Points on a hilly landscape, in no order, each with its height.
From any point a ball rolls to the lowest of the 5 points nearest to it. It stops when none of these is lower. Distance is the straight distance between rows; heights are no part of it.
mazi: [-14   7 -13  -2  24  24 -28  -3  -1 -35 -20  27  -8 -13  11  34  -3 -27
   6  -1 -13]  height 1.72
dudi: [-13   6 -16 -12  13   7 -30 -15 -14 -35  -7  29   2   6  -6  19  -5 -11
 -11 -22 -15]  height 3.06
Gakab: [ -3  10 -18  -9  -1   9  14  -3 -17  -1   7  31  -2  27 -26 -21  -5 -16
 -61 -42  -6]  height 3.31
fivov: [ 75 -47  27 -15 -19  15  -7 -33 -15   2 -32 -13 -14 -67   2  -5  15  46
  77  75   8]  height 3.30
perel: [ 26   3  16   6  -5  26  -2  36  10 -38 -59 -30 -24   3   4  43   0 -50
  53  36 -20]  height 1.90
Funin: [-26   0 -17   3  17  32 -31   1 -14 -15   2  38   0 -11   4  14 -14 -35
 -12 -22  -8]  height 2.08
lal: [ 44 -52  19  -2 -15   8  -7 -28   1  11  -2   7 -16 -35   0   6  11  53
  74  61  18]  height 2.26
Vozar: [-87  28 -11  43 -12   3 -31  45  -5  17  16 -12  27 -23  33   1  -9 -63
 -21 -15  -1]  height 1.70
Nagu: [ -68   35   -6   -8   -8  -39   43   27    7   40   13    5   15   -3
    7  -29   26  -35 -104  -32    8]  height 3.40
birut: [-85  23 -17  25 -35 -29 -12  38 -12  18  12  -7  34  -8   7  -8   2 -50
 -69 -25   4]  height 5.83
nuzus: [ 19 -13  19  18  -6   8 -11 -15  36  -6   0 -13 -16  12   8  18   6  30
  73  35   9]  height 1.82
rek: [-12 -25   3  36   8  37  -3  78 -23  15 -19  11 -24 -30  16  36 -23 -97
  13  24  -4]  height 0.97
Likef: [-76  21 -11  12 -36 -35   9  34  -9  27  12  -3  27  -1   0 -16  10 -49
 -85 -26   3]  height 4.23
sido: [-13  10 -15  -6 -10  12  14   3 -16  11  14  29   5  23 -21 -24  -7 -31
 -63 -42  -7]  height 3.21
Difu: [ 28 -39  21   7 -10   1 -11 -27  19  11  14   6 -10  -3   1   8  -1  53
  74  40  17]  height 1.84
sazap: [-102   24  -17   -4   -6  -54   26   63   -4   28    5    7    7    5
    4  -22   31  -26 -109  -24   18]  height 6.86
buta: [ -5  18  -1 -10   9  -9 -30 -24  16 -39 -14   2   0  10   4  32  -2   8
  28   4 -12]  height 1.85
doma: [ -28  -17    8   47    4   29   -2   89  -17   24   -8    2  -19  -25
   21   32  -27 -103   12   22   -2]  height 3.75
navib: [ 28   0  16   8 -11  27   1  31  17 -29 -57 -36 -27  10   6  37   3 -41
  65  37 -14]  height 1.92
Valar: [ 53  -1  -3 -17   7 -21  42 -68  43  36  36 -18  31   4  -9 -69  20 111
 -30   1  22]  height 3.82
Fumo: [ 57 -50  21   2 -21  24   1 -14 -15  11 -25 -17 -25 -46   3   7  15  43
  84  68  17]  height 6.12
liv: [ 23  27 -17 -25  21 -36  33 -30   1 -15  -7 -24   0  33 -16 -19  23  65
 -48 -19   9]  height 1.97
bera: [ 40   8   7 -19  -2 -36  33 -33  10   7  18 -46  23  32 -14 -29   5  73
  -5 -14   4]  height 1.58
Lema: [  8  -6  -1   4  17  35  -5  49 -14 -24 -51   3 -26 -26  13  50  -6 -70
  16  29 -16]  height 2.46
kepa: [ 14  13   7  -1  14  21  -7  18  18 -37 -47 -13 -21  -7  16  39   7 -31
  41  31 -13]  height 1.95
gam: [ 63 -24   2 -34   1 -11  39 -43   3  34  39 -26  26   5 -16 -59  -3  94
   6  -8  13]  height 2.68
bel: [ 21  24 -22 -27  18 -26  27 -22  -5 -21 -11  -8  -4  36 -23 -14  21  47
 -53 -26   8]  height 3.16
Lizu: [ -7  -9  -6  12  31  43  -8  42  -9 -12 -28  19 -23 -33  20  36  -7 -64
  11  15  -9]  height 3.00
Lus: [ 61 -50  22 -11 -19  10  -8 -31  -9   9 -20   0 -17 -57   2  -2  12  51
  74  69  12]  height 2.99
Dul: [ 47  10   3 -19   1 -28  40 -44  22  17  26 -40  24  21 -14 -44  12  88
 -15 -10  12]  height 2.24
mupip: [-45  10 -14  22 -22  16 -12   7 -12  17  23  21  24  -2   0 -15 -17 -53
 -44 -39  -7]  height 3.13
rerim: [ 48   5   0 -15   4 -23  42 -50  32  26  28 -35  26  14  -9 -55  19  97
 -21  -4  17]  height 3.72
rezos: [ 37 -26  19  21 -18  30   4  18   9  -3 -31 -37 -33  12   0  20   6   7
  89  47  12]  height 4.33
zof: [-109   18  -16   -1    2  -51   22   75   -4   24   11   14    2   11
   -1  -24   31  -23 -113  -24   18]  height 6.97
lun: [-39  -1   3  41  23  39  -4  61  -8  22   5  11 -13 -30  31  19 -21 -83
   9   9  -2]  height 2.67
gefa: [ -39   -7    8   56   -1   18   -3   97  -14   25   -2   -3  -14  -20
   24   27  -31 -108   12   25   -2]  height 3.80
retab: [-105   18  -21   14  -24  -50    5   67  -14   14    0    3   17    6
   -3  -12   21  -35 -103  -19   13]  height 6.50
kuz: [ 33 -19  19  19 -20  30   5  23  13  -9 -37 -39 -33  17   0  24   4  -3
  88  45   2]  height 4.08
duko: [  9  13 -20 -25  12  -9  14 -11 -25 -23  -7  13  -5  32 -29 -12   1  12
 -52 -34  -6]  height 3.52
vam: [-39  13 -10  11 -25  12  -3  10 -10  19  23  18  22   5 -10 -18 -15 -50
 -55 -42  -9]  height 3.12
bok: [-60  14   0  50  15  26 -13  60   0  26  12   2   3 -28  40  11 -19 -80
   6  -1  -1]  height 2.51
bogup: [ 48 -52  21  -9 -15   2 -13 -35   0  11   0  13 -16 -38  -1   0   5  57
  72  58  16]  height 2.05
velas: [  9   6  15  -7  -6 -28 -21 -32  21 -24   8 -11  12  26  -4  17  -5  30
  36  -1  -6]  height 0.76
Goz: [  0 -19   4  17  16  40  -2  66 -22  -3 -33  12 -27 -32  14  43 -15 -83
  13  23  -6]  height 1.94
Raz: [ 18  26 -25 -25  28 -21  31 -22  -1 -17 -10  -2 -13  30 -20 -23  26  52
 -62 -23  12]  height 3.48
teti: [ 51 -54  26 -21 -12  -9 -13 -42  -3  11   7  20  -5 -38  -6  -4  -1  62
  69  50  10]  height 2.02
Lir: [ -3  17   0  -3  18   6 -27 -11  22 -40 -25   2  -7  -2  13  36   5  -7
  30  15 -14]  height 1.42
mosa: [ 11  24 -26 -23  29  -6  33 -14  -3  -6  -6  19 -18  31 -20 -32  20  35
 -73 -32  12]  height 4.93
zilu: [ 25   6  16  11  -6  25  -1  25  22 -29 -47 -34 -26  10  11  34   7 -26
  63  41 -11]  height 2.14
Padon: [ 26 -18  19  22 -12  21  -4  -1  31  -7 -15 -18 -26  10   9  17   7  23
  79  46  15]  height 3.47
purus: [-16   5 -18  -7  18  19 -32  -8 -11 -31 -11  31   0  -7   2  26  -6 -15
  -2 -13 -10]  height 1.98
tivib: [ 49 -52  26 -26 -10 -18  -9 -43  -3  16  23  20   1 -23 -10 -11 -10  66
  66  34   7]  height 2.19
pagel: [-35   0 -15  17  12  41 -31   8 -13   1  12  35   7 -15  10  10 -15 -45
 -16 -25  -8]  height 2.78
ribos: [ -27  -21    5   58  -16   25   -9  103  -20   21   -9    0  -18  -23
   14   36  -32 -115   16   28   -1]  height 5.36
tuma: [ 33 -44  24  -6 -13  -8 -12 -34  10  12  23  10  -5  -4  -2   0  -6  60
  72  33  13]  height 1.78
pava: [-43   2  -9  28  16  41 -22  27  -6  10  14  24  -3 -26  27  10 -15 -60
  -5 -10  -4]  height 7.43
ruvu: [-69  17  -7  40  -8  21 -27  30  -4  21  25   3  22 -22  28   1 -16 -65
 -17 -24  -4]  height 3.29
pif: [-51  32  -3  -7 -14 -24  43  17   7  42  16   7  13   0   1 -36  20 -37
 -96 -36   3]  height 2.81
sug: [-59  14  -6  44   8  30 -24  35  -2  22  21   9  11 -26  33   5 -16 -70
  -7 -14  -3]  height 4.90
natof: [ 22  29 -18 -22  23 -39  36 -37  17  -9  -2 -25   5  27  -9 -25  32  77
 -53 -14  16]  height 2.03
der: [-13  15 -12  -7  -6   9  26   2  -9  18  16  27   3  23 -20 -32  -1 -28
 -71 -46  -4]  height 3.10
bazut: [ 20   6   6   0   5  27  -2  36   9 -34 -56 -19 -22  -7  11  44   3 -47
  42  35 -18]  height 1.99
Sitig: [-103   18  -25   24  -35  -39  -13   58  -20   10   -1   -5   27   -1
   -1   -5    9  -41  -83  -18   11]  height 5.85
savun: [ 38 -47  20   3 -15   4  -9 -28  10  13   7   5 -14 -19   0   7   2  54
  74  49  18]  height 2.07
Sutif: [  6  15   5   3  16  14 -14   5  24 -34 -38  -8 -17  -4  18  39   9 -20
  38  28 -10]  height 1.39
Rekud: [ 12  -8  18   4  -8 -11 -17 -27  33  -9  10  -7  -2  18   2  17  -1  33
  64  21   3]  height 1.44
ril: [ 15  20 -23 -25  22 -17  26 -13 -13 -19  -9   4  -9  35 -23 -18  12  34
 -60 -32   4]  height 4.38
liper: [ 44   8  -2 -16   6 -29  41 -64  45  29  31 -27  29   9  -9 -58  24 106
 -32  -3  22]  height 4.15
nifu: [ 17  30 -24 -24  34 -31  32 -31   8 -12  -8  -5  -9  29 -13 -26  34  65
 -66 -23  15]  height 2.36
rufa: [  4   9 -20 -20   6  -5   1 -10 -24 -25  -5  20  -2  29 -26  -4  -5   5
 -43 -37  -6]  height 3.58
Supe: [ 32 -15  18  23 -15  27   4  10  23  -6 -27 -30 -33  12   8  21   8   8
  85  47  12]  height 4.55
kuzi: [-37  -3  -3  36  24  43 -11  54  -6  18   7  17 -13 -31  30  18 -18 -77
   6   1  -2]  height 3.70
basik: [ 82 -43  32 -16 -28  18  -7 -31 -21   0 -47 -25 -15 -69   0 -14  14  35
  84  74  -2]  height 3.27
nabap: [  9   5  -1   0  18  30  -4  33   0 -30 -49  -3 -23 -21  16  47   1 -54
  25  29 -17]  height 2.13
Tusa: [  2  30 -19 -17  25  10  40 -12   5   7   2  32 -17  28 -22 -43  19  12
 -81 -40   5]  height 3.25
saka: [-97  30 -16  39 -24 -13 -28  44 -11  11  13 -14  35 -18  23  -1  -4 -54
 -44 -19   1]  height 1.29
papu: [ 49 -50  18  11 -21  27   6   2 -16  10 -29 -27 -33 -27   1  10  14  33
  91  62  17]  height 5.29
bik: [ 36  17  -4 -14  10 -35  39 -57  38  20  21 -35  24  17  -5 -47  27 100
 -36  -4  19]  height 4.10
Nefe: [-40  27  -6   2 -22 -12  33  17   3  35  20  11  16   6  -6 -31   9 -47
 -86 -38  -4]  height 3.03
Zak: [ 60 -53  28 -37  -9 -17 -13 -48  -9  11   9  25  -2 -41 -13 -14  -4  62
  63  45   2]  height 2.33
goluz: [  7   3  17   8  -5 -12 -20 -26  32 -19   3 -10  -3  16   7  23   0  25
  59  20  -1]  height 1.38
miv: [  1  13  -3 -19   5 -26 -24 -24  -1 -39  -8   1   7  22  -6  24  -6  18
   8 -15 -14]  height 4.94
sil: [  3   9 -21 -20   8   3  16  -6 -20 -10  -1  25  -9  30 -28 -16  -1  -1
 -61 -38  -7]  height 3.34
tebi: [ 19  10   7 -19  -7 -42   1 -31   1 -19  11 -27  18  37 -14   2  -5  41
   6 -18  -5]  height 4.49
redi: [ 11  13 -11 -26   3 -32  -4 -23 -14 -31  -8  -7   8  32 -20   9   0  26
 -18 -24 -10]  height 4.68
giv: [-34   5 -14  14 -18  23 -14   2 -15  12  22  28  17   1  -5 -14 -18 -47
 -43 -41  -8]  height 3.14
gigar: [ 50 -55  27 -34  -7 -22  -8 -43  -7  16  25  18   2 -21 -11 -17 -13  68
  60  26   5]  height 2.40
pilo: [ 36 -16  20 -18  -9 -30  13 -32   3  13  34 -28  21  29 -15 -18 -11  65
  30 -10   1]  height 1.36
Fus: [ 62 -49  24 -19 -19   2 -16 -43  -4   4 -14  11 -11 -59  -1  -4  11  52
  72  67   8]  height 2.31
nitan: [ 16  31 -18 -21  31 -38  34 -41  19  -7  -4 -12  -3  26 -11 -29  38  80
 -62 -16  19]  height 2.09
bez: [-11   0  -9   5  35  39 -19  26  -7 -18 -26  25 -18 -30  22  37  -5 -48
  10  11  -9]  height 2.11
nunef: [ 24   1  16  15  -4  21  -2  10  37 -19 -30 -28 -24  13  12  25   9  -4
  70  40   1]  height 4.00
Tera: [ 24   9  16   7   0  25  -2  29  19 -32 -53 -32 -26   3   8  39   6 -38
  54  36 -16]  height 1.74
momiv: [-32  30  -3  -5  -9  -4  44   8  11  39  20  16   9   9  -3 -41  16 -35
 -91 -40  -3]  height 2.69
bife: [  7  30 -25 -20  37  -6  34 -22   7  -3   0  25 -23  31 -19 -38  30  42
 -77 -30  14]  height 5.81
gav: [-52   6 -11  31  -6  31 -28  15  -7  16  25  21  16 -14  14  -1 -17 -56
 -22 -31  -5]  height 3.88
Binop: [  4   1  -4   0  29  35  -9  36  -4 -28 -45   6 -23 -29  17  44   0 -56
  20  24 -15]  height 2.04
vev: [-21   7 -15   5 -16  15   0   3 -19  10  18  28  11  15 -16 -20 -11 -38
 -58 -44  -9]  height 3.17
rili: [ 31  -8  18 -16 -14 -35  10 -32   6   5  28 -28  20  34 -16 -13 -10  57
  28 -11  -2]  height 1.50
rugi: [ -7  15  -8 -11  16  -1 -32 -17   6 -43 -19  12  -2   0   3  35  -1  -3
  14   0 -14]  height 1.87
fim: [ 31  15   3 -22  -1 -42  22 -30   2 -10   6 -39  15  35 -18 -14   7  59
 -10 -19  -3]  height 1.67
Tazeg: [ 33 -38  19  14 -12  14  -8 -15  17   9  -2  -6 -23  -8   4  10   8  41
  77  49  20]  height 3.96
bami: [ 43 -50  19   2 -13  13  -4 -23   0  14  -8   1 -19 -33   4   7  11  50
  79  61  20]  height 3.07
nar: [ 48  -5   9 -19  -2 -26  34 -35   9  20  30 -41  24  24 -14 -41   1  81
   7 -13   7]  height 1.71
lipus: [  3  14   4 -12   3 -25 -23 -30  11 -36  -4  -6  10  22  -4  23  -4  21
  21  -6 -11]  height 1.81
Sef: [ 26 -11  20 -14 -13 -33   2 -35  11   3  29 -22  20  30 -14  -7 -13  55
  38 -10   0]  height 1.80
Gunof: [-47  42   0 -13  -4 -18  47   9  14  43  20  13   9  -1   7 -40  25 -32
 -96 -38   2]  height 1.83
Vizeg: [ 89 -35  34 -23 -25  18 -13 -43 -13  -5 -46 -19 -10 -72  -1 -22  14  38
  81  78  -4]  height 3.04
reku: [ 33   4  10 -20  -8 -38  20 -32   7   0  19 -41  21  35 -13 -16  -2  61
  10 -16  -1]  height 1.49
semu: [-24   0 -19   5   9  29 -29  -3 -18 -14   6  37   2  -3  -1  10 -16 -30
 -20 -27  -7]  height 2.25
leza: [ 20  10  15   9   0  22  -6  14  30 -28 -41 -30 -24   5  11  34   8 -22
  58  35 -12]  height 2.70
vivod: [  2   8  13  -5  -3 -21 -23 -30  26 -27   0  -9   5  23   1  22  -2  25
  40   4  -7]  height 1.77
tutut: [ 20 -24  22   7 -11  -7 -18 -29  27   2  19   0  -4  11   2  10  -1  44
  67  25  11]  height 1.56
sop: [ 13  11   2 -18  -3 -38  -8 -30  -1 -28   2 -19  12  33 -14  10  -4  32
   4 -21 -11]  height 6.78
Namov: [-84  22  -9  42 -13   6 -30  35  -8  19  20  -5  29 -22  28  -2 -12 -64
 -25 -20  -1]  height 2.00
rab: [ 38 -35  25 -17 -12 -23   3 -36   2  18  37  -3  11  14 -14 -17 -13  66
  50   3   7]  height 1.33
Miri: [-13   5 -12   1  31  33 -24   7  -4 -28 -25  25 -13 -22  19  34  -4 -32
  10   5 -10]  height 1.75
zer: [  4  21 -21 -20  19   6  35  -6  -7   0   4  26 -16  31 -23 -34  12   8
 -74 -37   5]  height 3.32
lumu: [-23  -8  -3  28  29  44  -6  51 -11  10  -7  19 -19 -32  27  27 -16 -72
   8   9  -4]  height 4.02
ner: [ -6  29 -15 -13  13  13  42  -4   3  19  11  30  -9  25 -17 -46  13  -8
 -79 -41   1]  height 3.11
Faf: [ -2  12 -13 -20   5 -16 -23 -23 -12 -40  -9  11   4  20 -13  18  -7   9
  -7 -19 -16]  height 5.22
zafil: [-50  17  -9  16 -34  -3  -1  15  -7  26  23  11  29   2  -4 -17  -6 -55
 -62 -35  -4]  height 3.09
popo: [-40  21  -6   7 -28  -8  17  13  -3  33  20  11  23   6  -5 -27   0 -53
 -75 -38  -6]  height 3.05
gezov: [ 13  13 -21 -25  11 -21  12 -17 -20 -28 -12   2  -3  34 -27  -8   3  26
 -44 -30  -3]  height 3.77
duka: [ -6 -17  -2  20  23  40  -2  60 -20   2 -27  18 -27 -33  16  37 -13 -80
  11  18  -7]  height 2.66
gilur: [-23   1 -16   3  24  33 -31   5 -11 -21  -8  35  -6 -20  11  26  -9 -31
  -3  -9  -9]  height 1.88
vado: [ 20  21 -17 -29  10 -33  18 -22  -9 -23 -10 -18   0  33 -21  -8  11  42
 -38 -25   0]  height 2.89
kam: [  6  12   0 -19  -3 -34 -16 -30   1 -33   0 -11  12  28 -13  17  -5  27
   7 -15 -11]  height 6.15
sumap: [ 40 -34  17  20 -20  31   8  15   1   7 -33 -35 -38   3  -1  18   8  17
  91  50  13]  height 4.44
tupa: [-15   1 -12   5  30  40 -22  19  -6 -20 -19  26 -14 -25  20  35  -6 -43
   7   6  -8]  height 1.96
fonut: [ -2 -25   0  23   8  39  -3  73 -28  -2 -31  12 -26 -33  11  46 -19 -95
  15  25 -11]  height 2.84
bidu: [-65  23  -7   1 -24 -37  32  31  -3  34  13   1  22   0   3 -25  17 -45
 -96 -29   3]  height 3.68
luzak: [-95  23 -21  27 -36 -30 -19  46 -15  11   9  -9  36 -11  11  -6   1 -52
 -66 -20   4]  height 4.32
lif: [-74  24  -1  49   7  15 -19  57  -1  23  14  -7  12 -28  42   9 -15 -73
  -2  -4  -2]  height 2.23
Zizap: [  8  16   9   3   7  10 -16  -1  32 -33 -30 -15 -16   4  17  34  12  -6
  52  30  -7]  height 0.61
kuzir: [  9 -18   3  10   4  35  -4  64 -26 -18 -48   2 -25 -32   7  53 -13 -85
  18  29 -17]  height 2.88
met: [ -45   -2    7   54    6   20   -1   88   -9   27    3   -3  -10  -24
   30   22  -25 -102   13   18    0]  height 2.95
kof: [  7  10 -17 -26   5 -20  -3 -16 -22 -32  -9   5   2  30 -21   4  -3  16
 -33 -29  -8]  height 3.90
zuvo: [ -5 -12  -5  16  28  42  -3  53 -16  -7 -29  19 -23 -32  18  41 -10 -71
  12  19 -12]  height 3.02
Berov: [ 21 -16  24  -3 -13 -22 -13 -33  20   3  27  -8   9  24  -9   5 -13  49
  55   7   1]  height 2.06
Sumub: [-20 -12  -2  31  24  41  -4  63 -14  14 -11  17 -19 -33  23  29 -18 -82
   9  11  -3]  height 3.50
logot: [ 31  24  -7 -23   9 -40  31 -30   5  -9  -2 -38  10  32 -15 -20  15  63
 -30 -18   9]  height 1.73
lisev: [ 60 -27  11 -36  -1 -14  31 -37  -4  30  40 -23  21  10 -18 -51 -10  86
  20  -8   6]  height 1.89
Sol: [-36   0 -13  22  18  43 -27  18  -9   5  11  29  -1 -22  19   9 -17 -50
  -6 -17  -6]  height 5.18
lefe: [-28  -3 -12  18  28  43 -23  23  -9  -3  -1  33 -10 -27  17  19 -12 -52
  -1  -5  -7]  height 4.54
Lupaz: [-21  10 -11   2 -14  13   8   3 -13  14  21  24  11  17 -18 -25 -11 -38
 -63 -42  -6]  height 3.18
segub: [-60  21  -9  15 -36 -18   3  23  -5  28  19   2  30  -1  -1 -18   1 -56
 -74 -32  -2]  height 3.26
tof: [ -3   9  -5   0  30  28 -17  14   5 -36 -36  11 -18 -23  17  40   5 -35
  17  18 -12]  height 1.69
negu: [  0   9 -20 -21   3  -5  -9 -15 -26 -31  -5  20  -1  24 -21   3  -6   2
 -31 -34 -12]  height 3.94
Punuk: [-79  26   1  50   8   8 -18  68  -1  24  11 -10  12 -27  43  13 -16 -76
  -3  -1  -2]  height 2.27
rutu: [ 31  -4  17  18 -11  29   4  18  24 -15 -39 -36 -29  15   5  27   6 -16
  79  42   0]  height 3.38
lofut: [ -5  15  -4 -13   9 -13 -31 -24   8 -41 -11   6   2  10   0  28  -4   7
  18  -4 -14]  height 2.48
Nel: [  6  12  11   3   7  -4 -21 -20  31 -30 -15  -6  -8   8  12  31   4   9
  45  19  -7]  height 1.28
gageg: [-18  -6  -8  16  32  47 -13  40 -10   0 -12  25 -19 -33  23  30  -9 -63
   5   7  -7]  height 4.14
koba: [ 44 -42  17  17 -18  28   7   5   0   9 -24 -24 -34 -13   2  13  10  30
  88  56  20]  height 4.83
Meri: [-100   19  -20   18  -30  -47    1   57  -17   17    3   -2   23    0
   -2  -12   14  -39  -93  -19    9]  height 6.02
Kineg: [-56  14 -10  26 -27  13 -22  15  -7  21  25  11  28  -9   8  -9 -12 -57
 -41 -33  -6]  height 3.23
gunu: [ -1  19 -15 -14   4  13  30  -2 -12   8   8  31  -7  26 -24 -34   6 -13
 -76 -40  -1]  height 3.20
Zudem: [ 61 -53  20 -44  -2 -20   3 -43 -19  20  31   6  11 -13 -14 -33 -19  75
  47  11   3]  height 3.56
roki: [ 34  22  -5 -19  12 -38  39 -42  22   1   8 -43  17  24 -10 -32  24  83
 -37  -9  14]  height 1.79
Gusu: [-82  26  -7  47  -1   9 -26  50  -4  21  16 -11  20 -26  39   2 -12 -65
 -12 -11   0]  height 1.93
mabi: [ 47 -46  16  10 -18  22   1 -11  -2  11 -19 -13 -29 -29   3   9  12  42
  83  61  22]  height 5.88
Nim: [ -2  -2  -9   5  32  36 -10  35  -8 -19 -35  16 -25 -31  20  42  -5 -57
  12  19 -10]  height 2.45
tuf: [-49   7   4  47  17  30  -8  68  -4  26   9   3  -7 -27  35  16 -19 -87
  10   7  -2]  height 1.76
musim: [-19   2 -19  -5  17  24 -31  -7 -15 -26  -3  36   0  -4   1  22  -9 -21
 -12 -18 -10]  height 2.10
Kip: [-34  -3  -7  29  25  46 -15  45  -8  13   3  21 -13 -31  28  21 -17 -69
   3  -1  -4]  height 5.03
vem: [-83  23 -16  36 -27  -5 -25  31  -8  18  18  -7  34 -17  21  -4  -8 -57
 -43 -23   1]  height 2.01
fipo: [-46  10 -12  24 -13  25 -24  10 -10  13  26  22  20  -8   5  -7 -15 -54
 -31 -34  -8]  height 3.22
pigeb: [ 25  24  -9 -25   9 -41  28 -25  -2 -16  -3 -30   5  35 -18 -14  15  55
 -34 -20   2]  height 1.91
tokir: [ 13  22 -24 -22  25  -5  30 -11 -12 -10  -6  18 -15  33 -23 -27  14  24
 -68 -35   3]  height 3.99
Nov: [-10   3 -20  -6  -5  14  -5  -4 -25  -9   9  35   3  18 -22  -9 -14 -22
 -44 -42  -8]  height 3.28
didu: [ 52 -27  17 -28  -6 -21  22 -34  -2  23  38 -21  22  18 -18 -41 -11  78
  30  -9   5]  height 1.41
duli: [  1  14  -5  -3  26  21 -20   4  13 -38 -32   8 -16 -17  18  40   4 -24
  23  18 -13]  height 1.59
zepo: [ 35  21  -3 -20   7 -41  33 -36  14   0   7 -43  16  30 -12 -27  19  74
 -26 -16  10]  height 1.65
Sem: [ 42 -46  26 -25 -10 -21  -1 -39  -4  18  34   8   7   3 -15 -21 -16  68
  54  15   7]  height 1.52
sas: [  5  16 -12 -27   5 -25 -12 -23 -16 -38  -8   3   8  27 -19  13  -3  19
 -16 -25 -11]  height 4.61
sagu: [ 39  18   0 -15   8 -35  40 -46  30  16  18 -40  23  19  -8 -43  22  90
 -27  -9  17]  height 2.71
tel: [ 33 -30  16  21 -12  20  -3  -7  21   4 -10 -18 -26  -4   5  14  11  31
  83  50  20]  height 5.07
Dutoz: [-20   1 -18  -1  -3  20 -17  -4 -23  -6  11  39   5  10 -16  -5 -15 -27
 -38 -40  -9]  height 2.80
pivar: [ -7  13  -8  -5  28  19 -25   1   6 -36 -28  16 -11 -16  18  39   1 -24
  18  12 -13]  height 1.64
gib: [ 21 -24  24   2 -12 -16 -14 -32  21   4  22   0   0  17  -3   7  -6  47
  62  19   6]  height 1.62
Tad: [ 20  15  -4 -27   1 -42   6 -25  -7 -26  -3 -21  13  37 -19   1   3  38
 -16 -24  -6]  height 4.66
Pov: [-68  18  -9  35 -16  14 -27  26  -5  21  26   4  26 -16  20  -6 -13 -61
 -27 -28  -4]  height 2.87
vare: [ 54 -43  17 -35  -4 -24  12 -35 -13  24  38  -6  16   8 -20 -35 -18  78
  40   0   6]  height 1.51
Det: [ 38 -50  22  -8 -12  -5  -9 -33   6  15  16  12  -7 -19  -4   2  -2  61
  72  40  16]  height 1.86
todu: [ 13  17 -24 -26  16 -13  21 -14 -21 -19 -10  12  -8  35 -26 -14   8  24
 -55 -34   1]  height 3.78
gaz: [ 16  18 -12 -27   5 -36   9 -20 -13 -30  -9 -14   7  34 -21   1   2  34
 -29 -25  -6]  height 3.87
Mas: [ 67 -50  30 -32 -13  -9 -17 -51  -4   2 -11  18  -4 -59  -5 -13   5  56
  67  64   2]  height 2.59
Pogap: [ 31 -40  27 -12 -11 -20  -9 -37   6  13  31   4   5   7  -8  -6 -12  59
  61  16   8]  height 1.57
sozu: [ 58  -6  -2 -21   5 -14  43 -55  33  32  36 -25  29   5 -13 -68  13 106
 -18   1  21]  height 3.65
gibub: [-50   7   7  53  12  20  -4  84  -2  26   6  -3  -7 -25  36  19 -22 -95
   9  15  -4]  height 2.44
rori: [-56  15 -10  25 -32  -2 -11  16  -9  24  23   5  28  -5   4 -16 -10 -56
 -53 -33  -5]  height 3.19
Seka: [ 18  -5  16  18  -5   9 -11  -8  40 -15 -14 -18 -18  12  12  24   7  16
  69  36   8]  height 2.21
Vak: [-22  28  -4  -4  -9   3  37   9   2  29  17  21   5  18 -13 -38   6 -36
 -83 -41  -4]  height 2.93
Suko: [ 73 -44  31 -26 -18   3 -16 -46  -5  -2 -26   2  -9 -65  -3 -13  15  49
  71  73   2]  height 2.62
lebad: [ 30  28 -11 -19  19 -42  39 -50  32   7   6 -32  14  20  -8 -34  33  91
 -46  -8  19]  height 2.30
libir: [-100   31  -16   41  -16   -7  -32   52  -11   14   11  -16   30  -22
   31    1   -5  -57  -33  -16    0]  height 1.53
lib: [-31  22  -5   5 -26  -3  25   9  -3  32  20  15  17   8 -10 -31   0 -47
 -78 -39  -6]  height 3.01
Lim: [  5  17 -21 -17  10  10  26  -4 -14  -2   2  26 -11  30 -26 -29   4  -1
 -68 -40  -1]  height 3.24
melag: [ -8   7 -20 -15   8   4 -23 -14 -21 -34  -4  27   2  11 -15  15  -9  -8
 -21 -29 -11]  height 4.40
Kipi: [ 26   7  11 -21  -8 -42  12 -31   5 -11  17 -35  18  36 -14  -6  -4  49
   8 -20  -5]  height 1.20
Pibi: [-16  39  -7 -17   9   9  48  -2  15  29  18  30  -5  17  -9 -47  21 -14
 -88 -41   2]  height 3.08
gadan: [ 15   3  15 -11  -9 -36 -11 -35  13 -14  17 -19  16  30 -10   7  -9  39
  31  -7  -9]  height 5.11
dagir: [  4  13  12  -3   1 -13 -27 -27  25 -32  -5  -5   0  17   7  26   1  18
  42  12  -6]  height 1.40
dofe: [ 43 -25  21 -20  -9 -27  13 -36  -1  20  37 -17  17  23 -15 -26 -17  68
  37  -6   3]  height 1.31
megof: [  6  13  -5 -22  -1 -31 -15 -28  -6 -37  -6  -6  12  27 -15  14  -5  22
  -2 -21 -11]  height 5.87
Bifi: [-32   3 -16  14  -7  27 -23   5 -16   5  17  29  13   1  -4  -6 -17 -44
 -32 -36  -9]  height 3.15
Far: [ 24 -15  22 -10 -12 -28  -6 -35  14   3  30 -14  12  25 -10  -1 -11  52
  46   0  -1]  height 2.32
nebe: [ 47 -39  25 -28  -6 -21   9 -37  -6  23  40  -6  12   8 -16 -25 -16  70
  46   1   6]  height 1.10
dadi: [ 64 -52  30 -42  -7 -23 -14 -50 -10  10   9  27   1 -43 -14 -18  -7  67
  61  44   2]  height 2.77

For each start below, name the point where the ball stops.
Valar => Kipi
koba => Tera
sozu => Kipi
gezov => Gunof
semu => Zizap
gageg => Zizap
sumap => Tera
lefe => Zizap
Meri => Gunof
rufa => Gunof
dudi => Zizap

Call two points neighbours if one is among the 5 nearest of the other. Go from one point of each pair to the other, from neighbour to neighbour, staying as low as possible. Name the highest point that can't be avoided.
Tera, nebe => kepa
Zizap, tuf => Kineg
velas, Gunof => giv
nebe, Kipi => reku
rek, Tera => kuzir
Kipi, Zizap => gib
